Points on a hilly landscape, in no order, each with its height.
A climber steps from a point to whichever of its 2 nearest points has the largest rise for the distance, and stops where none of them is higher. Distance is the straight distance between rows; heights are no part of it.
K797 (h 212): [ -5   4   7  14 -22 -30 -15   8  14  21  28 -18   4   2 -12   2   1  20
  43   5 -22  14   6 -20 -15 -11   1]
K621 (h 280): [ -3  -6 -30   1  11  36  -3   1  19 -23  21  40   1   7 -21 -10  -6   0
   9   4 -25 -16  -1 -23   5  20   1]
K835 (h 489): [ 11 -14  -3  31 -10   4   2  12 -22 -28  -4 -14 -20 -23  32  10  19   0
  -6   6   9   2  -1  14  24  10  -8]
K198 (h 594): [-17   9   2  17   9  13  18 -11  12   3   5   5   9 -20  23   1  16  -3
   5  -9 -12 -10  14   0  -6   4  15]
K759 (h 595): [-38  26   5 -14  13  -4  -3  -9  17  -4 -26   0  11  -6  34   8 -12  -3
  10   4  16   2  13  15  -2  -8  17]
K111 (h 343): [ 12   4 -18 -17   8  40 -10  -6   5 -19  29  21 -15   7 -30   6 -38  10
  42   9  -6  23  -4 -16   5   3 -16]
K924 (h 412): [-33 -11 -13   3  18  20 -12 -39   7   5  -2  41   6   4  -6   4  19 -21
  -3   1  -3   1   7  -4 -13  12  22]
K758 (h 459): [-13  -7   4  -2 -17   2  20   8  -5 -13  19   2 -20  18  25  -2  -2 -41
  16 -36  -7  13 -10   0 -15 -22  -7]
K296 (h 368): [-25  20  -7 -17 -17  15 -45  -8  10  -3 -14  15  22  28 -21  -2  28   9
 -25  34   6 -12  17 -30   2  13 -11]
K415 (h 274): [ 16 -16 -13  18   7 -27  23   7   5  10 -11  -9  10  -1   1  31 -24 -22
   3  -6  -9 -11  -5  12 -34  15   1]
K74 (h 469): [-29 -14 -10 -11  15   4 -20  -4   9   6  10   6  15   8   5  13  -7 -16
  11 -31 -16   1  10 -14  -5 -14  -3]
K728 (h 340): [-15  12  14  -5   5   3 -37  -4  35  16   1  29  22  15 -27   8  21   6
 -26  15  -3  -2  13 -27 -16   2   9]
K183 (h 163): [  6  21  24  -3 -36  -2   7  28  24  -9   4 -29  23  27  14 -12  28  14
 -20   8  11  -5   6 -28  -6 -12 -10]
K122 (h 645): [  5  18  46  12  13  13 -10 -13  -2  -3   5 -12 -16 -25  40   0  20   4
 -27   8  11  -1   7  15   4  -2  11]
K765 (h 331): [ 39  -9 -14  -7  24  -2   6   5   6   0  -4 -11   2   4 -20  14 -40  11
  31  -2   0  -1  -2  15 -10   5 -22]
K476 (h 569): [  2 -10  -6  -9  -7 -22 -21  10   5  25 -19 -24  22 -15 -32 -14  -6  13
   8  -3  -1 -16  -3   1  14   8  12]
K663 (h 156): [ -8  28  30  -5   3   2   7  18  -3   5  -9   1   1  12  27  -8  16  -8
 -52   4  17 -11  15   7   4  22  17]
K56 (h 192): [-19   4  -3   1   4   1  13 -12  -4  -5   1  16 -13  25  29 -13  -2  -8
 -28 -10  -8 -14  -1   8  13  18   7]
K223 (h 424): [  1  23  18   1 -32  -9   9  26   4 -18  -4  -8  -6 -13  19   6 -16 -11
  -7 -14  33  13 -11  43 -10  21  13]
K214 (h 442): [ -1   4  20 -12   0 -16   6  -3  -1 -19   4   7 -14  25  28   9  -3 -25
 -45   0  30  15  -9  25   7  -5  18]
K179 (h 320): [ 11  -1 -41 -14   7  -6  32  16  -2 -26 -15  32  -7   6 -13   4 -36  25
  25  17   1  -5 -11  -7  -3  -1 -10]
K298 (h 119): [ 10  -3 -11   2   6   9  17   3   9  21  -9  21   2 -14 -43 -10 -13  15
 -12  -5 -12 -14  -3   3  10  39  11]
K349 (h 191): [ -6   7   3  10  20 -24 -10 -13  -6 -13   1   5  -3  12  19  41 -34 -16
  21  -5 -30  28 -14 -11 -19 -16  -1]
K955 (h 538): [-21  24   9 -10 -20  19 -33  15 -16  -1  -9 -30  17   1   9   8  13  31
  -9  -5   8 -21   7  -2  -8  -9 -47]
K32 (h 203): [  4 -13  -2  26   8  -5 -39   9 -26  -4 -14 -30  -9  14  29  -5   8   7
 -32   3   9 -17  -1  21  11  10 -26]
K346 (h 363): [  8 -26  21  22  13   9 -21   6 -24   7 -31 -15  -5  15  -4   6  35   2
 -39 -10   2 -23  23  11 -12  21  -2]
K738 (h 437): [-40  -7 -14 -24   7   7 -22 -31   8   9  -4  27  11  22   6   1  -5 -30
   2 -13 -17  -8  -6 -20 -19   5   8]
K493 (h 175): [-18 -13  -3   1 -22 -36 -18 -14   3  -8  -3  13 -14  15  -4  14  -2   8
 -19  -6  -3  16 -18   6  16 -26  -4]
K843 (h 552): [-22   7 -11 -10   4  13   5   8  11  29 -15   5  19  30 -25  -9 -35  17
  10 -16  18  14   2 -16  -8  11   5]
K941 (h 512): [ 22  -6  -6  14  13  28  16 -19  22 -24  35  29  -5 -22   0 -21  25  12
   2  11 -10 -10  -2  -7   4 -11  12]
K70 (h 428): [  7  -1  12  -4   5 -13  10 -11 -11 -10   1  -1 -28   4   5  26 -16  -2
 -38  -3   2  11  -6  28  23  12   4]
K419 (h 341): [ -4  -6  14  -8  20  -4  -1   8  -7  17 -15   9   1   1   8 -40  23 -17
 -41 -10  42  -5  -1   7  16 -28   7]
K661 (h 198): [  6   7   7  23  21 -19  -7   1  22   2   7  15  15  21  -1  -9 -39   6
  36 -14 -19  14 -17 -16 -16 -12  12]
K778 (h 516): [-10  27   0 -12 -17  -5 -26  16   8 -14 -16  -8  22   0  33   0  29   6
 -12  15  12  -6   9 -21  30 -35 -36]
K354 (h 149): [ -7   7  -5  -2 -21 -11   8  30  25 -15  -1  -3  20  44   5  -9  16  -1
 -22 -13  12  -1   6 -19  -6 -31 -16]
K793 (h 650): [  7   4  16   7 -27   7  35  -4 -21  24  19  -9 -26 -21 -23   5  27  -3
  13 -11   4  27   5  -5  -4 -17   6]
K113 (h 406): [ 20 -20  43  -6  25  11 -23  -5 -23  17 -21 -14  -7   7 -16 -11  29   0
 -49   1   8 -12  11   2   7   7  13]
K361 (h 259): [-17  10   7   7 -20   4  -9   6  25  20   0  19  28  -8 -35 -15  26  12
 -11   1  22  16  -5 -33  -7 -33  14]
K492 (h 369): [ -8   9  25   3  -7  13 -28 -29   6  -4  -4   5 -15  16  -8  13  14  36
 -36  14  -6   6   1  -4  -8  22   9]
K779 (h 371): [ -2  -7 -26 -16  14 -14   4  -8  11   2 -17  -1   6  18 -14 -11 -35  -3
   8 -16   6 -11  -6  27   7   7   4]
K440 (h 659): [ -6  20  20 -17 -12 -17  10  22  -9  13 -33 -28  19  -5 -12  -3   0   8
 -11  11   9   2   3 -12  22  -6  33]
K949 (h 624): [ 14   6  39   0  -5   2   6 -26   0   0  24 -10 -28 -25  13  11  11   5
 -10   3   0  19  -3  15   3 -10   2]
K845 (h 298): [  4   7  24 -22 -12  -7  14  24  19  20  14  -2  15   8   9  17  12 -21
 -31 -15   5   5  11 -20 -17 -24 -25]
K503 (h 476): [-25  13   6 -28   4 -10  -7  23  -5  11  -2 -10  12  16  13   5  -5  -9
 -31 -15   3 -15  18  -4  16  -2 -12]
K801 (h 381): [ -8  24  24  -1   2  -1  -3 -14   5   4 -11  -4  -9   2 -12  22 -13  41
 -22  12  -2  27   2  -7  11   8  19]
K72 (h 615): [  3 -12  12  11  -6   9  29  28  -9   6  15 -16 -16 -19  -2  -1  14 -16
  11 -30   5   9  11   7  12 -10  -2]
K873 (h 405): [-16  -1 -10  -1  14 -22  -9  -2   9 -19 -18  -5   7  15  19   7 -26 -28
   4 -23  -2 -11  -7  25 -14 -12  -2]
K342 (h 413): [ -8  24  18   6  -9 -16  -9  32   4 -13   7 -25  10  -6  17  30 -21  -3
  -2  -6  12  15   9  21  -6   8   8]
K505 (h 526): [ 42  20  37 -10 -22  19 -10  44 -30   4 -32 -15  -5  -6  24  -5  13 -10
 -46  17  24  11 -11 -20  17 -18 -22]
K412 (h 392): [ 13 -27   6  12  10   2  16   0 -22  23   9  -3 -21  -3  15 -33  19 -23
 -36 -13  33   7 -14  12   8 -20   0]
K488 (h 463): [-37  14   0 -18   7  34 -40   9  18  13 -15  10  19   6 -24 -13 -11  10
   4 -21  12 -15  21  -2  -7   3 -12]
K38 (h 493): [-14  21   1 -19 -29 -18  -2  20   8  -7 -10  -6   4   7   8  18  13  -7
  -3   3  19  26  10 -14  10 -43 -29]
K8 (h 579): [-33   9  -6  -1 -19  42 -47   1 -20   0  -7  -9  13  14 -19   7  17  33
 -18  -9  10 -15   7  -5  -7  14 -30]
K796 (h 619): [-24   9   1 -15 -30 -18  25  -4  -9   4  11 -17 -10   9  21   6   0  -8
  -1  12   7  18  -2  -4  14   7  14]
K109 (h 342): [  4   1 -42 -18   9 -18  19  -8  -8  -7 -18  21  -3   4 -16   3 -50  -1
  20  -1 -10  -1 -23  12  13   8 -11]
K688 (h 265): [ 14 -12 -16   9 -15  -5   5   7  15   6  23  20 -14   9 -41 -18 -20  -1
  32 -13 -13  16 -17  -2  -3  -4  -7]
K934 (h 229): [ -3 -11 -22  18   0  -4 -13 -30  11   2  -2  12   7  20  -8  22 -16  15
  11  17 -10  15 -11 -14 -18  24  14]
K868 (h 603): [  0  22   2  -8  -9 -21  41   2   2  19  10  -3  -5   2   2   8 -33  -1
   8   8  -4  20  -7   3   2  20  18]
K44 (h 666): [ -4  -4   3  -4 -34 -15  10 -14 -17  19  19  -1 -31 -15 -14  14   9   5
  17   6 -24  27   0 -11   8   2  -7]
K330 (h 121): [ 12   7 -29  -5  -5 -15  47   6   6 -38  -8  22  -5  -6  30   6 -10 -17
  15  20  -9 -15 -19   2 -31   1   7]
K574 (h 435): [-12 -23 -27   6  10  -3 -12  -4   7 -22   0  -6   6  -2  18  13  -6 -17
  33 -24  -8  -6   4  11  -4 -21 -17]
K895 (h 246): [-26  -3 -16   6  11  25 -12  -2  20  -7  14  35   1  10  -5 -37  -1  -1
   4 -19 -22 -23   1  -1  21  16   4]
K639 (h 260): [ 11 -11 -11  -1  13  13  34  28 -12 -17 -11  18  -4 -37  11  23  19   6
 -13  13  -8 -33  15  -4  -2  14 -12]
K481 (h 240): [-27  -2  -3  10 -18  13 -23   3  29  14  25   5  21  -1 -13  -6  15  11
  11 -12  -5   6   0 -32 -16  -6   9]
K507 (h 220): [-13   3 -11  36 -15 -15  -5  13  -6 -16   4 -10   3 -16  -4  20   6  30
   5  -4 -32   6   2  -9  25   2   2]
K606 (h 693): [ -9  13   5  -7  -1 -15  12   3 -12   5 -24 -22   8 -13  11  -7   3   1
 -11  13  -6 -21   9  10  27  31  30]
K996 (h 226): [ 16 -12 -19 -18  22  -1   7  -9  -1 -23  -1 -17  -6 -10  10   7 -13  -2
  16  14   7 -14  10  25  24   5 -11]
K910 (h 639): [ -1 -18  13 -10 -18 -10  -3   7 -25  30 -18 -19  19 -35 -29 -14   9  -3
   7   0 -15 -15  -5 -17  29  -1  21]
K67 (h 622): [-18  18  -6   0  37  -8  -2 -19  16   4 -30  11  11   3   6   2 -16  -2
  17   7  -5  -4  23  22  -2  14  20]
K408 (h 291): [ 34 -12 -28   3   4  -5   8  13   8 -14   1  38  -4  15 -38 -13 -42   4
  31   3  -7   5 -30 -10 -12   1 -15]
K726 (h 230): [  8   6  -8  13  -3 -18  12  20   6 -26  10   7  -8 -38  -4  13  -2  22
  23  10 -31   3   4   1  31  -7 -10]
K31 (h 281): [ -8 -11  13 -14 -12 -11   8  -3  11   9  21   8  -1  34  -4   8   3 -12
 -27 -17  -8  16 -12 -20 -21 -25  -1]
K218 (h 384): [ 24  -9   7  -4  11  -1  20   3 -15  -3   1 -29  -7 -31 -14  28   1   0
  22  12  -1  23  18   3  22  -6  11]
K812 (h 204): [  9 -22 -22  31   1  -4 -11   0  -8 -29  -6  -3   7 -12 -10   6  31  20
   1  16 -28 -14   3 -11  31  13  16]
K124 (h 511): [-31  18   2 -30 -13  12  11  16   5  19 -17 -10  11   6  -5 -19  -7  14
  -3 -19  17   0  12 -11  12  -2  -3]
K336 (h 637): [-22   9   5 -22 -38 -26   9  -2 -14  12 -12 -19   5   5 -12  -9  16  16
  -2  19   5  22  -4 -22  22 -10  18]
K172 (h 498): [-11  -4  24   4 -35  26 -23  20  -9  10  -8 -11   3  -9 -11 -17  23  25
 -24 -20   3  -8  -5 -28   8  -5 -17]
K166 (h 408): [  7   0  -6  12 -15 -16  36 -30  -2  11  25  13  -6 -12   4  -8  12 -33
  22  -9  -2   9 -17   8 -42 -28   7]
K597 (h 155): [ 21  -6  -4   2  -6 -13  13   6   6 -17  19  -8 -12 -17  47 -18   3 -37
  22   1  12 -12  -6  31   1  -3  -7]
K618 (h 183): [ -2  20  -8   8   3   5  -7   3  -9 -26  21 -38   6  21  18  31 -26  10
  20  -2  -9  -1   3  30 -19   3 -18]
K59 (h 147): [-25  15   2 -11   8 -13 -10   3   7  -8 -36   3  11  41  21   1  12 -10
 -28   7  16 -20  26  20 -16   7   0]
K194 (h 575): [-14  12  -3  20   6   0  15   0  17 -27   3 -11   8  -3  29  10   3  -3
  17   4  10  16  12  13   5  -3  29]
K764 (h 561): [ 12  22  37  -8   1  17 -15  44 -26  20 -30 -13  -3 -13  35  -5  12 -16
 -50   7  30  -8   5  -9   0   5 -12]
K814 (h 479): [-21  10  13  -7 -19  -5  18  13   8  -2  -2   3  -4   8  14   8  10 -16
   6 -21  22  26   5   2 -17 -43  -5]
K228 (h 427): [ 14  -5 -12   4  -8   9  23 -19   6 -13  22  30 -15 -20   2  -1   9 -16
  51   0 -19  16 -15 -14 -34 -31  -7]
K442 (h 509): [ 10 -13  13 -11  15 -18  -2 -11   7  19  -1   7 -12 -17 -19  12 -21  -4
   0 -15  -4  15  -7  21   5 -14  -4]
K761 (h 182): [ 28 -14 -14 -18 -12 -20  22 -12  11  -1  19  -3 -16 -14  13 -13   2 -26
  43  13  -7 -14  -4  13  -9 -10 -12]
K278 (h 186): [ -8  24  12   7  -8 -21  -9  -4  36  -5  19   0   3  24   0 -20 -24  27
  17   3 -17  11 -13  -2  -5 -10  15]
K610 (h 510): [ -9   0  25 -19  17   7 -18  12 -16  35 -10   0 -11 -10  30  -9   8  -7
 -42  -5   8 -14  10  -9  16   2 -16]
K475 (h 152): [ 26   4 -13  32  -8 -18  48  15   8  -2  10 -11  13 -16 -12 -22  15   6
  30  11   2   4  -1   5 -13 -12  26]
K97 (h 385): [ -2   6  -6   6 -12  -1  29 -27   1  31  29  15  15 -18 -13 -24  10  -9
   0  -7  -3   5 -13  -8 -24 -11  21]
K225 (h 202): [ -9  -4  -5   1 -26 -10   4   0   1   3  34 -39   2   3  15  14  13   3
  35   7 -20   6  15 -15  -7   1  -6]
K753 (h 462): [ -2  12  23  -4 -32 -15   2   7  -9   6 -33 -19 -13 -15  -3 -22  -3  17
 -17  -1  18  -4 -17  21  20  -3  -2]
K539 (h 543): [-27  -3  -7   8 -30  21 -14   5  -8  -2   6  -6   1  10 -19   8   6  32
  -8 -22  -6  11   2 -15   7   4 -15]
K480 (h 500): [ 22  -7   3  -1 -17 -28  10   9  -2   8 -14 -21  -5 -18 -15 -28  -5   5
  -3  -2   1 -22 -18  30  23  13   5]
K414 (h 306): [  0   2  17 -12   0 -11  15  -4   4  16  -2 -14   8 -11  -6 -36  18  -9
 -10  -6  33   3   1  16   7 -34  22]
K148 (h 222): [ -9  -5   5  -4   8  10 -45 -22   9 -15   1  10  -5  30  -6  -2 -14 -10
 -12 -32 -14 -15 -18   3 -25  -5 -20]
K736 (h 205): [ 23  -1 -22 -24  -1 -27  22  13   9 -36   8  -7 -13 -11  18  -1 -16  -5
  35  30   2 -16  -2  21   5  -8 -11]
K690 (h 69): [ 19  -7 -24   4  34  14  41   8  16  -4 -16  36   2   6 -25 -14 -25  -4
  10 -15  -1  -7  -9   3 -11  -3   9]
K186 (h 171): [ -4   0 -33   2   4  12  -3 -26  -3 -28  -4 -25   4  30  20  14 -13  12
  22   5  -4  -9   6  18 -23  17 -13]
K392 (h 215): [-28  -3  -8  -9  -6   4 -10  -3   0   0  27  11  -7  17  16 -30  -1   5
  -5 -17 -11  -4  -5  -9  39   0  -1]
K288 (h 505): [-38   9   3 -25  -5  21 -33   1   8   5   4  11   6   1  -4   2 -10   6
  -2 -33   0  -1   4 -12   3 -22 -29]
K536 (h 394): [ -8   6   0 -11   1  19 -10 -30   2  -1   1  15 -18  -8 -17  21 -22  22
  -2  -4 -10  18  -3   6   9  18  -3]
K94 (h 490): [ 11   9  39  -9 -29  -5  -6  36 -13  11  -5 -22  -5  -9  10  -5  17   4
 -26  -6   9   1  -4 -19  10 -18 -23]
K867 (h 184): [-20  -2  -8  -5  -7 -25 -21 -20 -15 -20  10  -5 -11  27   9  33 -18  -6
   2  -5 -22  23 -19   5  -6 -21 -15]
K45 (h 185): [  5 -14  -8  35  -4   7   6  -2   6  -3  11  -2  23 -29 -13  -9  39  11
  11   7 -19  -6  -1 -20   6  -3  31]
K855 (h 520): [ -2 -12   6  17 -26   8   5  -2 -30  -3 -14 -22  -7 -17  19 -10  26  11
   1   8  -2   3  -7 -13  25   4   8]
K540 (h 582): [ -4   8 -11   4  -1   2  28   2 -12  25  -3   4   5  12 -15   9 -35  19
  34  -6   2  33   2 -16   5  15  -1]
K892 (h 441): [  1  15  13  12 -31  -9   6  29 -13 -19 -12 -21 -23   0  15 -17 -10   7
 -13 -11  24   0  -8  38  26  16  -4]
K573 (h 52): [ 13  -4 -15  -2   9  15  40   3   3 -16  -1  13 -10  10 -10   5 -28 -10
  20 -23 -13  16  -9  -1  -5  -7  -5]
K420 (h 151): [ -5 -25   2 -14 -11 -11 -23  -3 -20  -2 -13 -17 -13  21  10  -4  26  -1
 -23   6  33  20  -1  -8  32 -30 -16]
K966 (h 323): [-10 -24  13  16  20   6 -16   3 -13  19  -9  11  -4   5  15  11  23 -23
 -34 -29 -10 -19  18   6 -11  11 -16]
K434 (h 40): [ 26 -13 -23 -12 -11  10  50   0  -4 -10   2   3 -23   3 -24   0   2   6
  12   9  12  14   0   4   3   2  -3]
K856 (h 234): [ -6  -5 -10 -15   3 -33  -3   4  -1  23   5 -18  23  46 -10  11 -31   1
  15   3   3  15   5 -15 -12  -8  -3]
K181 (h 701): [ -8 -15  -2 -11 -14  -9 -13  -7  -9  23  18  -2   2 -31 -33   3   8   1
  10  10 -19  14  -6 -23  35  11  11]
K335 (h 107): [ 31   0 -18 -10  19 -20  36   1   7 -11   1  39   1 -10   5   3 -24  -2
  25  25 -12  -9 -26 -20 -41 -12   3]
K558 (h 140): [  7  11   9  39 -20 -21  26  18   4  -5 -16 -21  14 -25  -1 -13  15   1
  11   1  15   0  -8  25 -12  -9  34]
K875 (h 194): [-14   9  -3  -7 -24  -5  -3  11 -18 -15  40 -36  -1  20  37  22  -2 -17
  17   1  -3   5  10   8  -2   3 -16]
K238 (h 258): [ 29  -2 -22  11  25  12 -31   0   4 -13   2  35   7   9 -40  11 -53  -2
  25  24   1  -4 -22  -9 -12  17 -18]
K297 (h 146): [ 22   0  -1   9  28   9  26  -8  -3   8 -14  17   5  -9 -36 -20  19   4
 -26  11  -7 -22  11  17   7  27  26]
K732 (h 411): [  7  19  10  -3  27   8  23 -16   8 -11  -6  21 -21  -3   0  18 -21   9
 -18  -1 -19   4   6  21  11  20  14]
K780 (h 404): [  7  16   9  18  -2 -21  -2  29 -11   5   3 -33   2  -1   7  37 -23   2
  38   2  14  31  18  13 -13  -1 -10]
K500 (h 551): [ 15  -5 -12   6 -38   6  31  -3 -15  -4  -8 -22  -7 -23 -13 -13  22  20
  35  22  -4   3  -6  -9   9  11  12]
K494 (h 213): [  9  -3 -25  27   7 -27   0 -12   7  -4  -3  19  18  -1  10  26 -28   4
  37  16 -27   0 -19 -17 -28   8  -5]
K932 (h 557): [  1 -24  -6  -8   2  26   5   3 -10  14  -3  -8  -5 -27 -19  -5   5   1
   9 -26  10  -5  12   4  16   3 -16]
K751 (h 242): [  9 -13  21  16   8  10 -22  28 -12  -6 -19 -33  -8  -1  32 -20  15  -9
 -20 -10  36  -5   6  13   8 -11  -9]
K917 (h 495): [-23 -12   9  -5   8  40 -31  -4   3  13  -3   2   4 -17 -13 -22  17   3
  -2 -22  13  -9  11  -8  20   5  -1]
K511 (h 388): [-23 -23  -6  10  17  -3 -12 -25 -11  12 -22  17   7  -2 -12   9  39 -13
 -31   5  10   3  13  -2  -1  -2  23]
K882 (h 247): [ 16 -15 -10  18  24   1  17 -20  12  10  16  19   9  13 -24  13  -4   4
 -12   4 -16  13  -6 -13 -17  12  25]
K980 (h 96): [ 36  11  -7   5  24 -25  46  11 -11 -16  -7  26  -2   2  13  25 -36 -33
  21  19  -8  15 -31 -12 -31   0  10]
K232 (h 602): [  8  -6  24   8 -12  -6  -2 -31 -13  12  -6 -15  -1 -32  -1   8  32  10
 -11  17  10  10  -9   4 -10 -16  19]
K496 (h 233): [  0   5 -11  39  22  10 -43   0  21   3   4  41  15  -2 -30   5 -49 -13
  32   9   4   2 -21 -15  -2  10   5]
K425 (h 135): [ 13  -2 -14   4   8 -14  27 -13  14 -26   5   8   4  -4  41  -4   2 -42
  10   7  -1 -18 -14  26 -21  -2  18]
K898 (h 248): [-20   5 -18 -26  18  -3 -15  -2 -17  16   9 -10  19  41 -12  11 -44 -13
  25 -19 -11  14  -9 -17 -13  -5 -15]
K3 (h 269): [-12   4 -15 -35  21  28 -21 -20 -13   7  20  -2   7   8 -11  20 -39 -10
  22 -12 -26  -3  -3  -7 -12  17 -22]
K375 (h 358): [ 15  -5  27   6  13  26 -31 -24  -2  19   1  15  -9 -22 -10 -20  27  -1
 -21  19  -9 -26  11  10 -10  39   5]
K326 (h 174): [ -9  20  12 -15 -23 -14  -7  11  21   0  18 -16  10  30 -11 -19  -1  30
 -12   5  -4   6  -3 -19  11 -11   0]
K874 (h 300): [ 27 -16  -7  -8   8 -16  20  19  -8  19   2 -29   6  -9 -16  27 -27  -7
   3  -5  -7 -12   8  15  -7  22 -19]
K593 (h 243): [  1   2 -10   5  -4  12 -23  -6  15  -7  15  11  -5   7 -20  -6 -31   2
  16 -27 -21  -5 -24   4 -18   3 -20]
K954 (h 454): [ 27  -9  35   0   9  12 -17   1 -28  15  -4 -29 -15  -3  13 -13  14   7
 -31   9  -8 -16   2  -5  20  24   4]
K117 (h 225): [  1 -15   9  11 -17  -3 -14  -8  24  32  34   1   9  -4 -16   2   3  -6
  24 -10 -11  11  -7 -22 -41  -9   1]
K353 (h 767): [  4   1 -14  -7  20   1   4  -8  -2  -3 -16  -6   4  -1  10 -18  12   0
   1  26 -13 -37  26  17  14  42   4]
K651 (h 460): [  5 -14   2  26 -13 -17   1   6 -12 -27   2   4 -17   0  39   4  14 -28
 -28   5  28  11 -14  31   8   4  14]
K453 (h 689): [  2   4  34  31  33   2 -19   2 -12  13  -8   9 -12 -16  41 -15  34 -16
 -42   5  11 -11  10  21 -11  -7   7]
K473 (h 635): [-12   7   5  33  13   4   9 -19 -11   1   7  15   6 -24  44  -2  36 -27
 -22  -3  10 -10  11  16 -20  -9  21]
K943 (h 172): [ 12  10  12  18  13   6  30   0   2  -3  -6   3  -4   8   9 -14   9  -8
 -35  -4   5 -18   7  29   0  28  24]
K588 (h 317): [ -6  12  25  -4  -5   2  -8  -1  17  14 -11  12  14   7   7  12  33   2
 -43   1   1  -9  10 -18 -24  -8 -10]
K655 (h 214): [  2   8   2  34  45   5 -15 -10  13   9  -9  44  26  13  -5   0 -33  -2
  38  -5  -6   6 -12 -24 -16   7  15]
K201 (h 166): [ -5  -9   4   2 -32 -32  -8   9  -7 -14  -2  -5 -16  36  15  -3  12   1
 -35   3  20  13 -15   9  15 -24 -20]
K360 (h 279): [ -9  15  12  -6 -12  -2   5  -8 -10  19 -14  13  25 -21 -12 -33  41   1
 -29   5  27   3 -10 -17   8 -46  14]
K233 (h 578): [  3 -13  -1  -4 -13 -21  -4 -38  -2  19  -2  -1  -7 -19 -37  -3  11   4
   6  25  18  31 -17   6  -1 -12  22]
K970 (h 93): [ 26  -5 -19  -5  16  27  31   6  11   7  -9  38  -4 -30 -42  -4 -12  14
  -4   3   7 -14  -9   1 -19  13   2]
K897 (h 159): [-28   6 -16  -5  -5  -4  -8 -10   2 -13 -16 -23  14  46  20  23  -3   4
 -10  -1  10  -1  15   2 -29   1  -3]
K429 (h 359): [ 14   2 -15  -4   4   3   0   6  -4   5  24  20 -20  -9 -34   7 -23  17
  53  12 -10  37  10 -15  24  -8 -12]
K617 (h 444): [  0 -13  -4  -5 -15  18 -36  -9 -27   0 -10 -20   0  -6  -2 -26  17  16
  -2  28  -8 -23  -9 -17  34  36   9]
K542 (h 193): [ -8 -24  -6   9  11  11 -43  -2  -3  -6   6  -7  -1  24   5 -12   6   7
 -24 -27   7 -20   2  17   4  -4 -28]
K687 (h 676): [-17  16 -17  -5  33   5  -2   4  -2 -11  -5  -7  13  16   4   2 -16   0
   5  -4 -21 -30  28  29   9  24  -5]
K449 (h 316): [ 19  -2 -20 -17  37  33   2   7  18 -35  14  32  -3   9 -17   5 -26  11
  30  10 -14  -1   1 -33 -13  -2  -4]
K259 (h 564): [  3  18  17 -14  -6   6 -47  14 -13   3 -20 -25   8   1  31 -17  19  19
 -23  17  14 -22  -1 -16  16 -13 -40]
K547 (h 461): [ 16 -13 -17  -5  22  24   6 -12  26 -21  23  32   0 -22  -3 -10   6 -20
  31  -4 -12  -9  -9 -10 -14 -25  -1]
K101 (h 399): [-24   6   2 -18  -6   4 -44 -18  -8   6 -22 -12   9  11  -8 -12  13  13
 -10  20   0 -18  13  -4  10  29   5]
K678 (h 288): [  6 -18  -7   9  23  19  19   4 -14  -5 -12  11 -11 -12  20  23  14 -17
 -17 -12  -8 -23  21  14  -6  26 -16]
K837 (h 145): [-23  12  16   2   9   2  -7  21 -14   0 -21   1   1  35  50  -9  29 -25
 -40  14  22 -12  34   9 -14  29   0]
K86 (h 241): [  9  -6 -15  -5  -3  -5  30  29   0 -24   4  15  -5 -33   5  34  -1  21
  19  16 -12  -8  10 -13  -9  -7 -16]
K460 (h 502): [ 21 -19 -12  -1 -16  28 -10  -8 -15 -12 -19 -19   6 -27 -24 -26  14  16
  19  21   1 -20  -6  -8  20  22  15]
K826 (h 167): [ 16  -8  -4  31   5 -10  16   8  13  24   9 -14  28  -7 -28 -16   8  12
  24  10  -2   9   2 -17 -11  -1  36]
K823 (h 201): [  6  12 -16  -5  13  -8  11 -17   4 -22   8  13  -2  -8  27  28 -28 -11
  25  14 -39  -3 -11 -12 -15   8  -4]
K210 (h 395): [  6   9   5  -5  -8 -28   5  24 -17   4  15 -27 -23 -16  -6  31  -9 -14
  35   3  -5  26  25  18  26  -5  -8]
K896 (h 477): [ 22 -32 -13  20  14  20   0 -14  -7   5  13   9 -23   0  14 -52  23   0
 -17   5  18   2 -15   5  18  -2   3]
K580 (h 372): [ 20   1 -10   1  -4   1  12  -2  -6  -1   6 -18 -14 -14 -11  26  -7  22
  49  22  -6  25  15  -6   1   4 -15]
K66 (h 266): [  6 -12  10   5  14  -5  30  -9   3  10  35  -3   3  27  -5  19   4 -18
 -17 -11  -6  25   4 -12 -20 -13  26]
K806 (h 277): [ -2   8  21  -9  -1  -3  -4  24  13  -3 -11 -37  12   3  15 -17  10  -3
  -5  -9  27  -9  12  12  10 -17   7]
K644 (h 352): [  7 -10  23  11  15  33 -30 -39   3  -3  -1  19 -21  -3 -12   5  22  10
 -31  -1   6   2   4  16 -11  18   4]
K827 (h 261): [ 17 -18 -30 -25   8  17  -1  -5  10 -10   0  11  -1 -23 -15   4  -9   7
  24  17   0 -23   6  -4  -3  11 -19]
K305 (h 565): [ 18 -11  -4  14   4  16  22 -22   5 -14  30  22 -16  -9  -2 -40  17  -4
   1  -9  11   7 -14  18  15 -27  12]
K4 (h 407): [ 21  -3  25 -19  24  23 -17  -9  -5  17   6 -25  -8 -16  -2  -4  10   7
 -11   6 -12 -28  23   5   8  38  -7]
K456 (h 297): [ 15  -1 -17 -23  28  24 -17 -13  -2  -3   1  -2   2 -16 -10  25 -32   7
  21   3 -16 -23   9  14 -15  15 -33]
K100 (h 547): [  7 -18   5 -21 -13 -21 -12 -28  10  27  18  14 -14  -5 -36 -18  -1 -16
   3  -3  14  17 -22  17   0 -22   6]

Where does a climber stop that starts at each point below?
K210 | K181
K493 | K500
K826 | K954
K59 | K305

Call two points neighbours if one is among the 2 nearest of the other. Go from one point of each pair to the other, from neighbour to neighbour, staying as high as possible. Name the lowest point that can't be avoided.
K500 and K954 | K644
K288 and K305 | K542
K181 and K74 | K488
K453 and K764 | K503
K764 and K8 | K94
K353 and K453 | K194
K8 and K259 | K955
